Points, in no order, along strands that fork and pass close to each other.
Two points are linked if the straight distance between their rows is under 38.9.
k_695: [  2   1   3   7 -28   2   7   6  16  28   0   0 -19   2   8  12 -22 -10
  -4 -11]
k_860: [ -8  22   6  -1  -3  -3 -11   2  17 -13  -5   5 -19  -3  -4  -9   8  14
  -6   2]
k_931: [  5  19  11   5   9  15   0  -1 -16  -5 -11  -1   7  -3  12  -6 -16   9
  -2  14]
k_978: [  9   4   9   9   5   9  -6   4 -36  -7 -19  -6  10  -9   6  -3 -16   0
   8   7]
k_987: [ -9   9  -3  -2   8  -9  17  -2  -3  19  -5  19  11  11 -13  -8  -2  -5
  -9   2]
k_340: [  6 -11   8  -7 -23   1 -16  -7  38  -7  15 -10 -13 -10   8   7  -6 -13
   4 -27]
k_558: [-11  -1 -10  16 -17 -10 -24  -4  12 -21   5   4 -14 -19 -18   7   0 -11
 -17 -23]
k_561: [  3  11  -3  10  12   2 -14   8 -19 -27 -22  -9   4   5  -7  -4   7  -6
  16  15]
k_107: [ -1   7  11   9 -11  20  -5   6   3   5   0  -3 -27  -4  13  14  -4  -1
  12   9]
k_897: [ -6   4  -2  -1  -3   2  -7  -3  11  -1   7   4   5  -3  -8  -9  13 -18
  10 -13]
k_587: [ -1   7   1   9 -33   6  -2   3  26  15  -2   7 -25   0  -1   5 -10 -22
   0 -20]
k_681: [  5 -26   7   3 -12  -9   3   6 -16  -1   5 -11  -3 -15   8  11  -3   1
   8  -6]
k_7: [ -7  -3  -1  10 -22   6  17  -7 -13  28 -11  20   8  -2  16   8 -39  -4
  -7 -17]
k_497: [  1  26  -8  14  17   4  15  -9  -2  17 -22  13  17  20  -9  -2  -8   8
 -20  14]
k_295: [  1   6   0  -6  11   2   3   5   5  -1   7  -5   3   8  -6 -10  13  -9
  11   7]
k_949: [ 19  -8   1  12   9  12   0   1 -31  -1 -24 -10  15  -1  -8 -11  -8 -10
  18  10]
k_761: [-14   8  16  -8 -22 -18  18  -9  10  11  -3  11   6  -2  14 -19 -17  -1
   0 -21]
k_639: [ -3   6   5  10 -18   6   9  -3   0  24  -4  13   0   0   8   7 -22  -1
 -10 -13]
k_28: [ -9   4   0  14 -27 -18  -9  21   4 -12  -6  -5 -26  -1   8  13 -15   0
   0  -9]
k_942: [ -7  16  -7   4   1   1   2  -3  -8   6 -18   5   5   8 -17 -13   8 -24
  11   3]
k_502: [ 14   0   4  -6  14  12  18  -8   8  26  10   6  17   8   3   1  -8  10
 -13  10]
k_15: [  8  -7   2 -13  13  14 -21  -1  -4 -21   3 -16  -2  -6   4   5   3   7
   6  12]
k_974: [  9 -17  -3 -15  22 -10   8   6  -7 -19   5 -19   6  13   9  -9  22  11
  13  18]
k_173: [ -7 -21 -20  -4   2  -4   6   1  20  14  23   0  -2   0 -19  -4  26 -21
  11 -11]
k_358: [  0   9  -6   3   3  12 -16   4  21   0  12   0 -32  -5 -10   9   9  11
 -15   4]
k_191: [  9   1  13   1  11   4  14   1 -17   4   0  -6  10   0  12  -9  -9  14
   3  11]
k_498: [  2   6  -1  -1   3  -2  14 -13  19  23   1  25   8   6  -1   5   1  23
 -42  -4]
k_538: [ 13 -37   1 -12  -2   1  -3  -2   0   2  26 -18   8 -15   4  12  10  -4
  17  -9]
k_578: [-13 -13 -19   9 -15   3  -7  -1  20   4  15   6 -12  -5 -18  -1  23 -32
  16 -16]
k_904: [ -6  23  10 -12  10  12 -17  -4   7 -10  -8   0 -17   3   6   0  -2  17
 -11  15]
k_32: [  4  18   2   1   7  -2  -2 -11  14   5  -4  17   3   2  -7   1  -3  21
 -33   0]
k_899: [  3  14  -4   7  14   8  25  -1 -13  25 -19   0  14  20  -3 -12  -7  -6
  10  16]
k_231: [  2   2  -8  -3   6   9  20 -12 -17  25 -12  15  25   1  -2 -10 -23 -11
   1  -1]
k_382: [-12   4  11  -3 -31 -21   2   1  13  -5  -6   4  -3  -1   7 -10 -11  -6
  10 -24]
k_455: [ -5  -3   3 -26  17   6 -18   2   4 -24   6 -17  -7   7  14   1  13  14
   9  25]
k_380: [  2   2   4   1  -4   2  -2  -7 -24  -4  -5   5  24 -15  -4  -2 -17 -15
  -6 -13]
k_218: [  7   1   1   3  17 -12  16   7 -23  -3 -18 -12  15  18   0 -17   8   2
  19  18]
k_960: [  8  13  -8  11  14   2 -14  -1 -11  -7 -14   0   4  -2 -17   5  -2   7
 -13  14]
k_188: [ -3  -8 -11  -2  -6  15 -11  -6   6   1   5   5   3  -3 -17  -2  16 -42
  18 -15]
k_11: [  6   0   5   4 -35  -3 -12  -5  36  -3   0   3 -19  -4   2   4 -12 -26
   0 -29]
k_157: [-13   5  -6  -1   6 -18 -11   5   1 -35  -3   0  13   0  -3 -16  19  -4
  16  -5]
k_160: [ 13 -29  11  -9  -5   9  -8   0   6   2  24 -21  -6 -15  11  22  -3   2
   4  -4]
k_211: [  7   4  -4   7   8   8 -12 -11  -7  -1  -9   7  16  -5 -22   8  -7   1
 -24   0]
k_50: [-12  -1   9 -11 -10  15 -25   7   1 -20  -1  -7 -25  -4  21  10   0   8
  16  11]
k_510: [  7 -14  11  -2  -2  -8  10   2 -12   8   9  -3   6  -2   7   1  -2  11
  -7   0]
k_792: [-11  19  -1  -3   2  -9 -14   0  14 -30  -4   3  -4  -4  -5 -16  17   4
   6  -3]
k_647: [-15  -3   3  -9  -5 -21  17  11   6  -1  12  -1  -1   6  15 -10  19   8
  19  -1]
k_305: [ -6   9   3  -9   6  -9  21  10   4   8   2   0   7  14   3 -15  14   4
   9   9]
k_364: [-11   2   4 -13  -3   0 -16   7  17 -20   8  -6 -23  -1  19   3  10  16
   8   2]
k_634: [-16  10  -5  11 -18 -15  12  10  -2  14  -6  13 -14  -1  -6  -5   5   1
   6  -5]
k_980: [  8   9  18   7 -10  28   6   5   1  18   2   1 -18   0  22   3 -14   1
  14  10]
k_766: [ -5   4   4   6  -7  13 -18  12  -9 -16 -11  -1 -19  -6   9  10   7  -1
  16   6]
k_875: [ 17  -6  -6 -10  14   5  19 -13  11  23   9  14  18  10  -1   8   0  13
 -37   4]
k_579: [-17  -7  10  -7  -9 -20   4  17   1 -20  11  -7  -3  -1  23   0  11  15
  22  -2]
k_254: [-13   7   5   4 -23 -18  -8   3  18 -16   2  -2 -18  -6  11   1  -5   1
   1 -18]
k_365: [  3  19   7   5  18   3  13   5 -12   4 -21 -10   6  23   2 -13  -1  -1
  17  21]
k_787: [ 11   6   0 -10  28  -2  12 -12  15  -3   4 -17  11  28  -3  -8   9   5
   0  17]
k_620: [ 12  13  13   3   5  34  -1  -4   0  16  -1  -1 -11  -4  19  10 -17  15
  -4  13]
k_420: [ 19  -3 -10   5  12  17  11  -9  -4  26  -6   6  12   3  -9   5  -5   2
 -14   9]
k_718: [ -3  -7 -11   3  -3  -1 -10   0  22   1  18  -1 -19  -6 -15   4  15  -2
 -10 -11]
k_472: [ 19   8   3  -6  27   9  18 -11   9  10   4  -6  20  26  -3  -3  -1  10
 -14  12]
k_336: [  4  -3  -6  -3  19   4 -21   0  -6 -30  -5 -13   7   0  -5   2  13  -5
  12   7]
k_440: [  9 -16   7  -6  -9   9 -16  -1  26   1  25 -13 -17 -10   6  19  -4  -3
  -7 -12]
k_280: [  6  16  -9  15   6  19  12 -10  -1  31 -17  15   9   6  -5   5 -10   6
 -14  13]
k_362: [ -3   0 -17  12  -4   0 -20  -6  14  -5  12   6 -13 -10 -32   5  12 -10
 -18 -12]
k_68: [  2 -28 -21  -6   8  -3  10   3   4   5  13  -7   6   2 -17  -7  28 -21
  19   0]
k_64: [ -4 -18  11  -6 -12 -14  -2  12  -5  -6  12 -17 -10  -7  21  10   3   8
  11   0]
k_307: [ -4  10  -6   9   7  12 -10  12   0  -1  -3  -3 -30  -3 -10   7  14   9
   1  16]
k_343: [ -5  -9   7  13 -31  -4  -4  18  -4  -1  -1  -8 -15  -7  13  14 -10  -8
  18  -9]
k_136: [ -9 -11   1  -4  -8 -18   2  -4 -21  -4   4   2  26  -8  -4  -6  -5  -6
  -6 -14]
k_638: [ -9   6 -19   8   1  -5   6  -2  -6  10  -7  10   4   2 -22  -7   4 -11
  -7  -2]
k_943: [  9 -29  -6  -9   5   4   8   4   5  10  22 -12   4  -4  -2   4  23  -8
  23   1]
k_432: [  7  -1  -5   3  12   5  -4 -18 -17   3  -9   9  35  -5 -10   1 -18  -6
 -19  -6]
k_667: [ 12 -14  -1   0  16 -11   4  10 -19 -11 -10 -18   9   3  -2 -11  12   9
  16  16]
k_623: [  2   7  -4   4   8  -7   3  -2   4  10   8  16  -8   4 -16   6  12  13
 -23   7]
k_484: [ -4  -2 -17  -4  11  -3  27  -8 -13  29 -16  24  21  12 -10  -2 -10  -5
 -15   2]
k_651: [-10  -3   0  -2  -9 -15 -13   9  17 -27   9  -5 -29  -5  10   8   0  17
  -8  -8]
k_250: [  7 -15   5 -11  10  -8 -15  -5 -17 -21   8  -6   8  -8   1  13  -1  18
 -25   0]
k_748: [ -5  -8  -4   4 -13 -15 -19  -4   4 -13  11  -1  -3 -11  -8  11  -5  -2
 -15 -20]
k_592: [-15  -4  -3  -7  -1 -11 -10  11  -6 -34   5  -3   2  -5  14  -7  14   8
  24   6]
k_473: [ 10  -2   5 -17  24 -10  11   0   3 -16   9 -14  19  18   5 -12  16   7
   1  11]
k_448: [  0 -17   2   1  -2 -11 -22   2 -10 -22  12 -10  -5 -19  -3  18  -5   9
 -17  -9]
k_121: [  7 -13  -4  18 -13   8  17  -4 -26  28 -10  13   6 -11   6   6 -25  -4
   0  -7]
k_174: [ 11   3   3 -12  24 -15   8   1  -6 -18   3  -6  11  18  -3  -7  12  16
 -23  11]
k_73: [  8  18  13  -8  13  30 -16 -10   1  -7  -5  -1 -11  -5   7   9 -19  10
 -10  16]
k_287: [ 10 -16  -3   4  -2  20  17 -13 -16  30  -6  10  21 -10   3   4 -24 -10
   1  -4]
k_55: [ -7  18  -9  17   1   3  -8  10 -15 -13 -19   4  -5   5 -14  -8  16 -18
  20   6]
k_886: [ 10  -7   4  -9  22  -7  -4   3 -16 -18   1  -5   8   0   3   2   5  22
 -19  17]
k_879: [-17 -11   3  -5 -15 -20  11  -1 -11   3   5   3  18  -7   9  -7  -8 -12
   9 -21]
k_865: [-11  15  -7   8  -2  -9  13   7   8  15  -3  16 -16   6 -12  -7   8  13
 -11   4]
k_617: [-18  -3   6 -14 -14 -13  20 -12  -1  18   4  13  13  -1  10 -19 -14 -16
  12 -20]

A fork is a point with three links. Follow the links from the first point to the second and name the forks in between, in order.
k_617; k_897 -> k_254 > k_579
k_160; k_620 -> k_579
k_974; k_307 -> k_473
k_748; k_634 -> k_473 > k_502
k_592; k_382 -> k_254
k_787; k_634 -> k_502

Follow the links from the first point to the second, and from the first to the third. Name the last point that the two ways share.
k_420; k_365; k_362 -> k_473
k_899; k_358; k_420 -> k_473
k_173; k_681; k_620 -> k_579
k_440; k_978; k_904 -> k_579
k_558; k_280; k_498 -> k_502
k_362; k_497; k_623 -> k_502

A fork is a point with three links, a tip a point with one. Leave the first point through the second and follow the links. Name the first fork or tip that comes.
k_484; k_231 -> k_579
k_792; k_860 -> k_254
k_943; k_538 -> k_455
k_382; k_761 -> k_960
k_307; k_358 -> k_473
k_886; k_250 -> k_307
